Points, in no order, along strands that fork and pass close to each other.
Two points are linked if the straight distance between their rows is under 101. Some points are linked to none.
q87: [-12  39 -16   8  24   2  11  -3   4   0   7   7  -1   7 -16  16  26  -6
  -4 -23 -13 -15  24 -15  -7 -19 -10  24   0  26  -6 -13  11   5  37   4
   4 -23 -22 -13 -11   1  20 -28 -16  -7]
q807: [-20  -1 -30  -6  29  -3  18 -19   6 -11  22  10 -10  12  12  -6  43 -10
 -13  33  25   7 -17   1 -21   4   7  10 -26  -2 -23   6  43 -12  13  30
  -1 -57  41  -3 -13 -25 -18 -13   9 -10]
q776: [  6 -16 -39   4 -18  36   9 -15  -3 -16  28 -15  -8  17  18   8 -13   8
   4  -3   6   5   7   4  54 -17   4  20  26 -11 -11 -30  -5  10 -17 -13
  11  20  24  20 -23 -13 -11  10  18 -26]
q604: [ -8   4  12   3  13  -3  17  22  -2  15   2   1   8  13   3   9 -23  16
  -2 -42  -7  13  23 -18  19 -32 -15   9   9  26 -18 -28 -11   0   0  -4
   8  12 -17   7   0  25  16  -5  11  34]
q968: [ 26 -20   9   5  -6  -4  -4  -1 -23  -7   7  30 -26 -12  33 -16 -31   0
   9 -13  14  20 -19 -43  -7 -10 -21   1  26 -14  10  13  16  -5   7 -30
 -26   0  44  23   1  15  29  31   6  30]
q713: [ 13   3   8   7 -13  20 -15   0   9  36  -4  -2  -1  -7   5   2 -33  -3
   8  -5  -6   5  -9 -12   9   7  -4  17 -16  -7  20  19  -7  -4  15  -6
 -14  17 -21 -19 -10   9  30  14 -10  -3]
q564: [  9   6 -21  26   5  -5 -11  -8  -5  -8   4  -9  -4  -8   1  14   4  19
 -10  21  -6  -8  -1  25   7 -12 -23  20 -16 -27 -10  -3  -8  11  12  30
  23   0  17  46   6 -32  -4 -15  15  -8]
q977: [ 20   1  12 -25 -19  -4  14  -5  37  25  -6 -12   0   6 -33  25 -14   5
  -5  -1 -29  -7  33  -1  32 -14   1 -26 -30  33  -8  37 -27  20  30   1
 -17  37 -52   2  12   6  14   2  -9  10]
q333: [-11   9  16  35   8   8  12 -11   9   7  -8   9  -1 -25  -1 -14  25  -4
  14   6  12  -5   6  17 -15  40   9  39  -6 -36  45  19  15 -18 -11  33
  30 -57   3  -9   8  -1  -6 -19   3 -34]
q291: [ 40 -23  -1 -18   1  16  16  -7  34   3  21  23 -16  30   9   0 -23  34
  -5  -1 -13  -5  17   1  11  -3  10 -31  -9  33 -39  18 -12  -3   4  -7
 -36  24   0  20 -15   2   8 -13   9  18]
q427: [ 31 -33   3  26  -4  24   5 -11  -8 -10  -6  -7  -9 -18   8   7 -14 -11
  -5  -3   8  -5  14 -24  -1   6 -17 -12  37   9  12  36   6  21  -3 -15
 -18  27  27  10  50  13  24  24 -11  33]
q892: [-12  -3   5  24  27   2  21  -9  21   1 -12   9  12   2 -11  -6  39 -13
  -8  11  17  -8  16  24 -22  21  10  25 -11 -23  24  16  20 -23  -2  49
  17 -60  10  -2   3  -3 -18 -37   5 -15]
q935: [ 19   5   0 -19   4   8 -35   0  -9 -14   0  -7  26 -24  -3 -19   1  -6
  15  18 -13 -18 -17  14 -24  31  -6 -13 -19  -9  20  31  -3 -32   7 -21
 -17  30 -18 -38  -9  -3   0 -20 -29  -4]
q125: [-30  18   2 -18  12 -28  10  12   5   0  10  19  -9  23   6  -1   7  13
   3  -9   4   6 -10   5 -15  -9  15 -25 -14  17 -36 -37   8 -10   2   3
  -2 -17  -4   5 -39   0  -6 -10  22   8]
q580: [-43   7   7  17  22 -10  11   8 -17  12  -6   4  -1 -10  17  -7  -9  -1
   2 -27  18   8  -2  -6  -7  -6  -2  17  23  -7  -5 -24   0  -3  -4  17
  10 -30  12   0  22  12  14  10  13   9]
q150: [-21  11  22   6  10  -3 -14  15   3  35 -14  -6  16 -27   3  -6 -13  -3
   5  38  -7   1 -13  21 -22  25  26  -2 -33   4  34  23  -6 -23  -1  29
  -8 -14 -34 -40   7  10   7   5  -6  -6]
q589: [ 22 -21  13 -18 -14  13  16  -1  15  15   5   9  27  40 -31  -4  32 -13
  -2 -11  24   0 -19  -1 -21  16  -6 -22  -9 -14  -2 -11   7  -6 -10 -28
   3  27  -1 -19 -17   6 -18   0 -18   6]
q231: [ 18 -14 -17   1  31  34  -6   2  10 -52  -2  -8  13 -20   9  -9  14  -3
 -11  43 -20 -29  15  31  -1  17  13 -20   4  19   9  40 -11 -23  -2  -1
  -9  30  12   6  17 -17 -17 -39  -7   5]
q495: [  8  25   0  -2 -11 -16   3  -7  24  36  -6 -22 -15   4 -25  22  -3  15
 -12  -7 -33 -13  29  -4  28 -16 -14  -5 -27  23 -28  19 -15  26  26  30
   3   8 -40  19   9  -7  15  -9  -2 -10]
q648: [ 35 -46  -1   6 -23  -2  39 -30   4  -9  18  27 -15  24 -16  -5  28 -15
 -11   0  43   1  -4 -25  -1  -2 -20   7   3 -29   4   8  34   2  -2  -1
  -9 -23  43  28  11 -13 -11   7  13  -1]
q891: [-38  -8  -6 -31   6 -11   1   1 -27 -27  24   6  -3   6  28  -2  -2 -11
  -4  27  21  40 -47  -9 -15  -4  28 -15   5  12 -30 -15  26 -12 -10 -15
  -2  -7  33 -34 -11   4 -17  35  -5   6]
q162: [ -9  19   3  10   9   1 -17  11 -10 -23 -15 -25  25 -10 -36   0   7  -6
 -16  -2  -2 -18   9  27   2 -14 -16  13   7  -2  19  -9 -17  11 -11   6
  25  29 -13   3  20  -7  -8 -19  -4  12]
q999: [  4   3  14 -41 -27 -19  -9  -5  30   6 -21 -18  -3   6 -29  20 -25  -7
   6   4 -24 -10   5  -5  11   6  18 -32 -27  35  -2  20 -19  23   9 -25
 -27  32 -40 -19  12  -9   7  15 -10  -3]
q309: [ -9   8 -21 -21 -18 -25  19 -27   4 -33   4  16 -17  25 -28  16  33 -20
  -1 -22  12  -9   3 -17   8  -7  -4   7  -1   8 -27 -11  23  25   8  -9
   9 -23   8  18  -5 -28  -3  -8   6 -21]
q135: [ 18 -22   0 -16  -5  27  20 -16  17   5  11   6  15  45 -22   0  30 -24
   4   8  13   3  -4  -3 -11  30  15 -15 -19   5  -7  14  27 -26  -4  -6
 -10   1   2 -33 -22   1 -21  -7 -24 -11]
q728: [ 30   4 -12  25 -16  13 -12  -1  -2  10   0  -7  -5  -8 -27   0  20   0
   6   1  -3 -14   1  11  -3   9 -16  -5  26 -38  -5   4   7  10  -4  -1
  17   5   4   3  -3   1   2 -15 -17 -28]
q153: [  9  -6  28   6 -41  -5 -18   4   3  22 -23 -21  16  -5 -22  -1 -22  10
   9   4   2  -5  -2  13  18   3 -14 -10   3 -31  24  -9 -28  23 -29 -10
  12  34 -23   0  26   5 -11  28  -5  -3]
q755: [ 13  12  20  56  -1 -26  -1  24  -6  40 -14 -10  10 -27  11  -2 -21  38
   5 -22 -12  -7  17  11 -14 -10 -52   8  19 -29  19   2 -18   6   1  27
  19  -5  -7  26  25  37  40   5  11   4]
q416: [ 12 -11 -13  -7  12  25 -13 -12   0 -42   9  -1  -4 -18  12 -14  -3  12
  -2  40 -20 -19  15  29  22  16  26  15   5  12  12  15  -4  -8  -9   4
  -8  -6  16  11   1 -36 -24 -20   4 -24]
q261: [  8  17  -8 -25  10   5  11  -9  26   8   2   9  17  38 -37  15  35 -18
   5   6 -10  -8  -4   4 -27   7  18 -12 -22  11 -25  14  16 -10  27  -6
  -8  -1 -18 -31 -33  -1  -8 -16 -31  -8]
q413: [ 14  14 -16  26  20   3 -17   5 -20  -7  -5   6 -25 -23  28  -5 -19  -5
  15 -39 -20  -5  23 -32  16 -22 -16  22  58  12 -15 -12  -2  11  10 -27
  -6  18  24  17   0  23  13   6  -8  13]
q473: [ 10 -27  32 -20 -14  -4   9   7  10   4  15  11  31  30  -3 -20 -13  -3
  -2  -8  22  14 -23  -7 -11   5  -9  -6 -16 -16  18 -12 -12 -18 -17 -34
   7  31  -5  -8 -23  -3 -10  14   9  32]
q334: [ 10 -19 -18 -13   5  -3  26 -37  16 -28   3  14  -4  31 -18  10  61 -18
 -22  16  34  -2  15  -8 -15   0  -1  10 -30  -8 -22  21  38  -2  20  24
  -1 -38  38  20 -10 -27 -22 -29   5  -3]
q299: [ 17  -1  15 -30 -28  -9 -17  -7  22 -16 -11 -12  10  14 -44  10  24 -13
   9  35   3 -15  -5   8 -16  40  16 -27 -34  -4   7  33  -1   3   1 -28
  -6  22 -16 -23   5 -19 -32   2 -30 -21]
q748: [ 10  -8 -11  19  -4  -2 -11  -8 -35   0  14   5 -15 -12  40  -7 -33   0
   8 -31   4  12  -9 -39  16 -24 -26  19  39  -8   3  -7   5   6   8 -33
 -12  19  30  22  -7  11  31  31   9  27]
q228: [ 15  33  18  50   2 -26  -7  26  -2  34  -3  -7  13 -36  -1  -7  -1  19
   2 -14   3  -3  -3  10 -30 -16 -38  30 -14 -35  34   0 -11  -7  15  43
  24 -10 -22  15   4  27  35 -18   5  -1]
q939: [-20  30 -45  -3  15   8  -7   6 -24 -18  30  -5 -10  -4  38  10 -25  10
  -8  13 -14  20 -13 -10  17 -36  14   1  -3  32 -49 -14   0   6  23  10
 -13   8  18  -3 -25 -14  13   9   2   3]
q706: [-15  33  -5  29 -19 -17 -17  11  -1  31  -4 -34   9 -13 -31  23 -11  10
   1  -7  -9 -10   3   3  32 -31 -27  15   7 -10  -1 -18 -15  36  18  22
  20  13 -41   7  17  12  14  20 -18 -22]
q584: [-30   8  18  21   8   0  17   8  -3  30   0   8   7  -8  17  -8 -12  -3
  14 -25  12  21 -14   2  -6   5  11  46   2 -11  34 -17  10 -18  -4  20
  13 -47  -7 -25  -3  26  16  12  11  -6]
q630: [ 23   4  15  45 -14  -8 -12  13  -6  34 -29  -7 -13 -20  -3   4  -9  32
   1 -15 -19 -13  23  -2  -9   5 -30 -19  47 -21 -11   3 -12  22  -3   3
   2   3  -9  20  31  37  26   6 -12  -4]
q751: [-10  37   6  -7  14 -21 -15  25  -5  -5 -13  -8  14  -7 -18  -2   4  13
 -12 -10 -25 -15  10  14   2 -26 -28 -15  -4  11  -8 -15 -14   9  11   6
  20  20 -35  10   2   6  -5 -17  -6  15]
q767: [-14  11  19 -35 -23 -14 -12   8  -4  12 -16 -19  12  -4  -8   4 -21 -10
   6  12  -3  10 -20  -1  -5  15  18 -44 -28  22  12  11 -12   3   5 -29
 -30  32 -43 -33  12   3  -3  35 -16   8]
q732: [-32   8 -29 -20   8   3 -17   3 -31 -29  32  12 -17   1  44  -5 -21  -2
   4  17  -5  31 -29 -17   8 -15  33  -8  18  29 -35 -14  17  -4   4  -5
 -18   9  34 -20 -22   4  -8  21   1  11]
q653: [  2  17 -16 -33  -4 -15 -16  -3 -12 -10  17   5 -16  -2  13   6 -18 -17
   5   7  -8   2 -37 -14  -6   5  13 -12 -17   8  -7   5  14   1  17 -27
 -23  16 -12 -20 -19 -15  11  22  -6  -3]
q611: [ -6  -7  -7   4  36  35 -13   0  -3 -14   8  -8   3 -33  27 -27 -15  15
   4  34 -20  -3  14  27   7  15  23  23   7   2  21   6  -6 -25 -16  20
  -1 -14   8  -4  -2 -12 -14 -18  10 -12]
q433: [-14 -10   5 -32   6   8  -8   5   2 -23  13   2   5   0  25 -15 -41  13
  -2  20   3  16 -16   8  35  -1  23  15 -27  12  18 -14 -22 -18 -26 -10
  -2  15   2  13 -18 -30 -19  15  33   9]
q542: [  4   2   0 -15  -3   7   4  -6   5  14   4  -1   1  10  -1   9 -16  -5
  -6  -4  -7  -1  -3 -11  13 -11   9  17 -19  13   0   7  -2   6   9  -9
 -10  19 -20  -8 -17 -16  19   9  10   2]
q496: [-20 -23  22  -7  -4  -7  21  -9  11   3  -8   9   2  -3  -3   1  -1 -20
  -9  10  24   9 -15  -1 -18  16   4   2 -27   2  27  16  13  -7  -3   6
  -7 -25   7 -12  30  -9  -3  16  14  14]
q543: [ 36 -18  -3  -9  12  15  15 -14  38  14   4  15  -1  37   0   2  20  23
  -7  12  -7 -15  21   9   0   8  11  -6 -25  18 -20  19   1 -12  11  10
 -13   5  -7  16 -29 -21  -3 -32  10  15]
q976: [-21  39  -8 -47 -15 -47 -20  -2  -6   6   0   4 -28  -8   1  15 -23 -15
  11   0 -10   8 -29 -26 -10  -3  21 -30 -27  22 -20  -1  12   8  15 -34
 -27  -4 -30 -25 -22  -5  21  34  -7  -1]
q104: [ 15   4 -24 -18  15  13  23 -17  30  10  16  -3  13  47 -22  29  30  -4
 -11  16 -11  -5  15   7  -5 -10  25 -13 -35  23 -34  31   1   3  28   3
 -11  20  -8  -5 -32 -23  -1 -29 -15   3]
q910: [ 23  -8  12 -26 -18  -9   7  -1  19  15   4  25 -28  20  12  -8 -17  25
  19 -25 -11  12   1  -9   5  13  16 -37  -1  19 -32 -10  -9  -6  -5 -29
 -28  13  -5  11 -34  21  15  -2   6   6]
q301: [-23 -14  -8  16  29  -5  23 -10   0 -14  -3  14   4  -4  13  -9  53  -7
 -15  18  24   7   3  19 -27   1  -5  23 -16 -18  -5   7  28 -23   3  48
  15 -71  31  21   3 -11 -20 -24  28  -5]
q724: [  5  -7  24   4 -18   7  -8  17  -4  23 -20 -26  43  -4 -18   0 -17   0
  -2  20   6  -2 -15  21   4   9 -14 -15 -18  -9  30  15 -29   1 -17  -2
   2  43 -15 -10  19   4  -1  23 -10   8]
q95: [-21   1  42  -4  -6 -28  -6  19  -5  24 -22  -3  22 -22   7 -14 -10   2
  -2  38  13   6 -26  20 -26  28  14 -27 -43 -12  43  23 -16 -16 -22  18
 -11  -7 -25 -14  16   4   4  16  18  11]
q218: [ 31 -31  14  46   0  16  10   8  -6  14 -24  -6 -10 -18  14   6  -3   9
  -6 -17   2  -7  24  -6  -6   1 -15  -4  40  -3   4  20  -3  10 -18  -8
  -7   3  20  17  43  28  27  12  -5  14]
q401: [ 17 -46  -4   6 -11  12   6 -10 -10 -28  -2  13  -5  -4  15   4  -5 -28
 -22  18  23   7   0 -22   3   7  -4 -14  23  11   9  38   8   9 -13  -7
 -17  16  46   6  52  -4  10  28   6  25]
q826: [ 13  12 -31  10 -11  17 -12 -19 -17 -21   0 -12 -31 -11   3  15 -11 -15
  10 -38 -20  -6  34 -33  39 -25 -16   7  59  30 -15  -9  -2  41  10 -30
 -10  33   8  16  11  10  13  13 -26  -9]
q873: [  8   7  -6  27   1   7 -17   9 -20 -17 -12 -14  15 -22 -34 -12  29   0
   5   2  -1 -26  -4  26 -17  11 -15  -8  26 -54  16 -14   4   1 -23  -5
  34  -7  14  -3  18   1 -32 -29 -26 -21]
q382: [ 24  -2  10   0  -4   6 -34   7  -7   9  -2   2  -7 -28  26 -16 -31   4
  11  25 -19  -1 -19   8  -2  32   0  -8  -8  -3  25  21  -7 -17  -2 -19
 -24  19  -9  -9   0   0  10   1  -9  -6]
q264: [-13 -22  19 -34  -1  -5   2   9 -12 -18  14  18   9  19  10 -31 -20   1
   6   1  15  24 -25  -7  20   6  12   2 -12  -3  16 -17  -4 -22 -33 -31
  -2  15  12  -5 -24  -8 -33  24  18  12]
q139: [-15  31 -17  -8   2  -9  22 -13  -7 -11   6  15  -2  27 -27  11  36 -30
   1 -31   9  -9  -2 -23 -17  -8   5  16   5  11 -13 -20  35   8  25  -4
   9 -33  -2 -17 -24 -10   1 -10  -7 -21]
q70: [ -8  39  11  38   7 -25   6  30  -2  50   0  -2  26  -9  17  -2   1  22
   2 -17  -8  17 -11   7 -38 -17 -24  15 -24 -16  16  -4  -2 -21  14  44
  22 -22 -28 -15 -16  45  37 -17   0  28]
q626: [ 29   1 -47  13 -15  12 -19 -17 -22 -50  15 -13 -30 -20  -5   6  -1 -19
   4  -9  -7 -11   8 -11  35 -14 -17  -9  57   5 -14  -1  -5  37   1 -31
   0  47  28  16  -3  -7   9   6 -16 -14]
q374: [-21  35  -2  -1   6 -44 -20  26 -10 -18  -1   5   7  -4 -12  -9  27   7
  -8  -6   1 -15 -18  30 -25 -14 -20   9 -34 -27   4 -17  -9  -3  12  12
  32   2  -7  26 -27 -26 -11 -37  21  15]
q927: [  4   6   5  13 -44 -15 -22   0   2  25  -9 -39  19   1 -52  26  -4  -6
  -1   5   3 -10  -2   4  27 -15 -30   2 -14 -27  14  -1 -23  43  -1   6
  21  51 -36  10  12  -5  -3  17 -16 -14]
q260: [-29  23   4  25  23   2  10  14 -11   4 -17  -4  -7  -1   7  -4  19  10
  -3 -33   5   2  20   7 -16  -5  -8   0  38   9 -23 -31  10  -2  -2  13
  25 -31  11   3  20  25  -2 -13  -5   5]
q871: [-11 -19  25   8  17  23  -9   3   1   4 -15  18   0 -41  22 -27 -16  10
  15  19  -2  -3   6  14  -6  41  23  10   6  -9  40  19 -12 -31 -31   9
  -8 -35   3  -4  19   0  -9  -9  14 -16]
q760: [  6 -22  23  23  10  16   3 -15  10   3 -21  14 -20 -32  17 -18   4   2
  11   4   1 -13  15  16 -14  42   3  25  14 -22  39  31  -1 -21 -21  25
   2 -56  10  12  31  -6   5  -6  18 -29]
q578: [-22 -12 -21 -29  -6  -1  22  -9  12 -11  27  10   0  51   5   6   2   9
  -1  -7  11  18  -8  -8   6 -13  27 -10  -5  24 -50 -41   4  -2  -3  12
  -1 -29  19   7 -32  -8 -19   2  19 -15]
q666: [ 13 -32 -12   8 -14  -5   2 -11 -25 -20  15  19 -23 -15  36  -9 -15 -12
 -13  12  32  24 -19 -26   2   3  -9   8  16 -10   7  20  24   0  -4  -9
 -15 -10  54  15  36  -4   6  36  19  13]
q233: [ 23 -45 -13   1  10   7  37 -23  20 -26  21  20   3  37  -1   6  35  -5
 -21   8  24  -2   4  -3  -5  -7  -2  19   0  -6 -18   6  20  -5   0  10
   1 -31  40  39 -16 -14 -15 -17  27  -3]
q432: [ 31   5 -11   5   0  24  -6   5  10 -17  -6 -31  10 -24 -25  10 -11 -18
   0 -26 -24 -21  36  -2  55 -23 -18  32  21  19  29   5 -26  18   4 -23
   9  66 -36   3   3  -1  -1   2 -14  -3]
q806: [ 26  -1   7  -5 -13  12 -27   4  10  11 -12 -13  24  -3 -25  -4  17  -1
  10  23  -9 -24 -19  10 -19  37   7 -31 -17 -24  10  24  -7 -11  -1 -15
  -4  34 -18 -32 -11   1 -18 -18 -35  -6]
q739: [-17 -10 -13  31  10  16  20 -17 -10 -24  -4 -10  -2  11 -15   8  23 -21
  -3 -31  23  -8  19 -12  18 -19  -9  31  52  -9  -1 -32  14  18 -12  -4
  27 -25  24   7  19  -1  -5  -7 -12 -21]
q647: [  2  -5 -19  31  -5  17  -6 -12 -22   3   3 -23  -8  -5  -4  13   3 -10
  -1  -2  14   1   1  -5  11  -8 -15   9  32 -18  -3 -13  15  17  -5  -7
  15   1  19   1  12   0   2  15 -22 -27]
q697: [-33  36  11   5  21 -10 -15  27  -2  31  -7  -5   1 -23  17  -7  -7  13
  12  16 -18   0  -8  19 -30  11  15  -6 -25  10  13  -2   2 -29   8  25
  -5 -30 -31 -36 -16  19  11 -16 -12  -4]
q558: [ 15  -8  18 -23 -40 -22 -14 -10  21  -9 -16   3  -6  17 -40  -2  32  -1
  -4  10   1 -14   7  10 -14  36  21 -36 -30 -25  -7  16  -9   9 -17 -11
   1  10  -6   8  12 -20 -33 -12  -4 -16]
q356: [  5 -51  28 -33 -36  -3  40 -18  17 -14  -3  32 -19  42 -11  -2  -3  -8
   0 -23  27  14  -5 -35  10   8  17 -15   6  -3 -14  -5   1  17 -22 -21
 -19 -20  14  11  20   0 -11  23  21  15]
q858: [  2 -35  33 -23 -17 -10  34  -1  12   5 -16  19   0  38 -13   1 -15   3
   9 -36  19  16   0 -33 -14  -3   8 -19  23  10  -6 -22  -5  19 -25 -30
  -7  -3   6   7  10  18  -9  14  15  34]
q504: [  3   5  25 -21 -10 -12  13  10  32  22  -4  31 -20  38   1  -6   0   9
  18 -33  -6   7   5  -6  -9   3  20 -22 -16  20 -23 -13  -7 -13   5  -6
 -11  -8 -28  -8 -43  15   3 -13  18   2]
q672: [ -7 -23  -3  14  30  23  11   2  -6 -31   0   8   3  -4   9 -16   9  -6
  -5  -3   8   3   3   5 -15  14   7   5  38   2   3   2  14 -12 -14  -9
   1 -19  40  -9  11  18 -10  -2  -5  18]
q16: [-15 -18 -19  -8 -21   3   9  -5  -1  -1  23  -3  -7  29  21  13 -20  23
  -1   8   6  21  -3   1  31 -19  16 -10   9   3 -41 -36 -10  19 -17  16
   2   7  24  21 -14  -9 -16  22  19 -10]
q81: [-21   0  39 -31 -20 -10 -10  20 -13  27 -13   2  12  13   4  -9 -29  -1
  13   4  14  29 -26  -6 -24  17  22 -48 -11   5   3  -3  -6  -7 -19 -28
 -18  12 -20 -41  -4  36  -6  34  -7  21]
q969: [  2  20  -7  22 -10   0 -18  -6  11  26  -8 -33  -7 -23 -14  26 -17  18
  -4  15 -20 -12  25  10  34 -13 -16   8   0   5  -6   2 -18  32  14  35
   6  15 -29  22  20  -3  17   4  -5 -28]
q105: [-23  17   8   8   9 -22 -15  13 -19  -3  -8  -1   7 -16   3  -4   6  18
 -12  17   5 -13  -5  21 -11   3 -15   7 -22 -33  14 -15 -21   0  -6  35
  26 -15  -3  21   4 -19 -14 -13  25  -8]
q223: [ 14 -26  27 -30 -22 -23  -4 -16  30 -24  -9  23 -23  14 -27 -19  30   7
   0  -4   5 -24  20  -1  -8  38  20 -23  -7 -20 -12  -1 -15   7 -16  -4
  -9 -19   5  27   8 -24 -30 -16  22 -20]
q840: [-12  -2  37  -3  -9 -20  -2  20  -3  33 -16 -27  40 -11   7  -1 -29  10
 -16  34   7   9 -15  21 -13  -3 -12 -30 -48  -3  32   9 -26  -3 -18  14
  -2  17 -30  -5  29   9   0  19  24  24]
q194: [ 19 -43  18  -2 -35  -7  23 -22  11   4   3  23 -25  22  -8  -6   9   1
   1 -20  33   5   2 -18  -1  18 -14  -7  21 -34   0 -14  17   8 -21 -14
  -4 -29  31  12  21   7 -18  17   8 -11]
q457: [ 23   4 -13 -24 -10   5  -1  -9  15 -35   8  -8  -1 -10 -10  12 -20 -11
  -7 -12 -28 -14  34 -13  61 -26  -5  29  12  32  17   1 -23  24   6 -26
  -2  42 -25  19   2 -24   9  -2  14  -3]
q897: [-43  -6   7 -23  18  10  -1  10 -19   4   7   2  13  -5  28 -10  -7 -16
   8  16  17  30 -32  -5 -25  10  36  -1  -7   6   9  -7  25 -29  -8  -6
  -9 -22   9 -52  -8  15 -17  24 -15  18]
q622: [  5  20  -7 -21   9   8  -4  -2   1   3  13 -14  -8 -13   8   9 -37  -7
  -3 -19 -35   5  15 -18  42 -27 -11  25  -7  37   8  -9 -24   3  22 -18
  -5  34 -34   1 -22 -10  23   9   2   6]
q500: [-26  25 -43   3  43   1  -5  20 -20  -4  25  -5  10  -4  41  15  -4  11
 -24  19  -8  18 -28  10  -2 -39  -9  14 -20  17 -24  -4  15  -9  24  26
   3  -3  17   9 -25 -13  20   1  10  14]
q398: [-22  41   1  22  29 -15 -10  31 -12  49   9  -8  12 -16  21   3   3  24
  -1   4 -25   7   3  13 -27 -10   2   6 -26  -3   0 -10   4 -22  22  54
  11 -34 -30 -20 -14  27  20 -29  -4  -4]
q675: [-13  10 -12  23  30  13   6   2 -10 -16 -13 -18  -9  -4 -10  -2  33  -3
   7 -32 -12 -19  38  19   6  -7  -8  15  52   4   0 -41  -8   9  -5   9
  35 -21   6  -2  17   4 -19 -28  -8 -17]
q768: [ -6  27 -21   5  45  13 -30  10 -29 -15  -5   5  -3 -48  31  -6  -4 -10
  -2  16 -32  -3 -12   2 -15   0  -3  15  18  17  11  27  11 -19  23  -4
 -13  -7   0 -24  12   1  23 -15 -19  13]
q772: [-34 -23  42 -30 -14 -21  15  11 -11  10 -19  10  -7  20  14  -3 -20   0
  15 -15  21  31  -8 -12 -21   6  20 -45   6  12 -17 -22  -6   0 -18 -24
 -20   1   2 -10   9  33 -14  27  12  43]
q483: [-20  49 -20  20  27  -5  11  15  -5  26  10   8  -2   6   3   2  14   5
  -8 -24  -7  -1   4   0 -23 -23 -10  27 -12   0 -12 -23  15 -14  30  41
  23 -34 -21  -8 -30  10  22 -21  -5 -13]
q930: [ 16   0 -23  23   9  32  -8   0  -7 -21 -12 -46  18 -16 -25  11  21 -12
  -4  -1 -16 -22  24  19  29 -20 -12  18  37  10  20   1 -17  12  -8 -12
  21  38 -10  -6  15   6  -7 -17 -33  -6]
q779: [-13  -2   4 -33 -31 -21   0 -23  21 -22  -8  20 -34  20 -21  -2  28  -3
  11 -19   5 -19  13 -11   7  17  24 -25   1  -5 -29 -25  -5  28  -3   1
   9 -36  -3  21   7 -27 -23 -11   8 -39]
q450: [ 32 -13 -47  14 -14  34 -15  -8 -17 -28  14 -13 -14 -16  22  -7 -15  -6
  22   3 -10  -1  10   4  45 -17   5  12  54  -6  -9 -13 -13  11 -11 -28
   1  41  38  18 -11   3  -6  10 -10 -15]
q990: [-19   4   7   4  28  18 -10  12 -19  13   1  21  11 -22  38 -18 -10 -12
  24   3   4  22 -26   4 -14   6  12  30   0  -8  22  -1  22 -35  -2  -7
  -6 -32  12 -29 -11  17   3   1  -1  14]
q481: [ -5  12 -35  20  24   4  -6   6  -8 -10  13  -7  17  -3   5  16  11   7
 -26  19  -8  -4 -11  17  -5 -24 -25  22 -21   5  -5  -2   6  -9  18  19
  18   8  15  10 -17 -28  11 -17   0   9]

A fork is a point with three links, a tip a point with one. Leave the first point through the second and follow the links. Name the first fork or tip that comes.
q891 / q732: q374
q16 / q578: q433
q806 / q299: q398
q897 / q990: q873
q706 / q969: q231
q87 / q139: q542

A fork is a point with three links. Follow the links from the first point to the second and name the forks in between, in order.
q223 / q626: q398
q457 / q398: q542
q630 / q653: q398 q542
q432 / q755: q542 q398
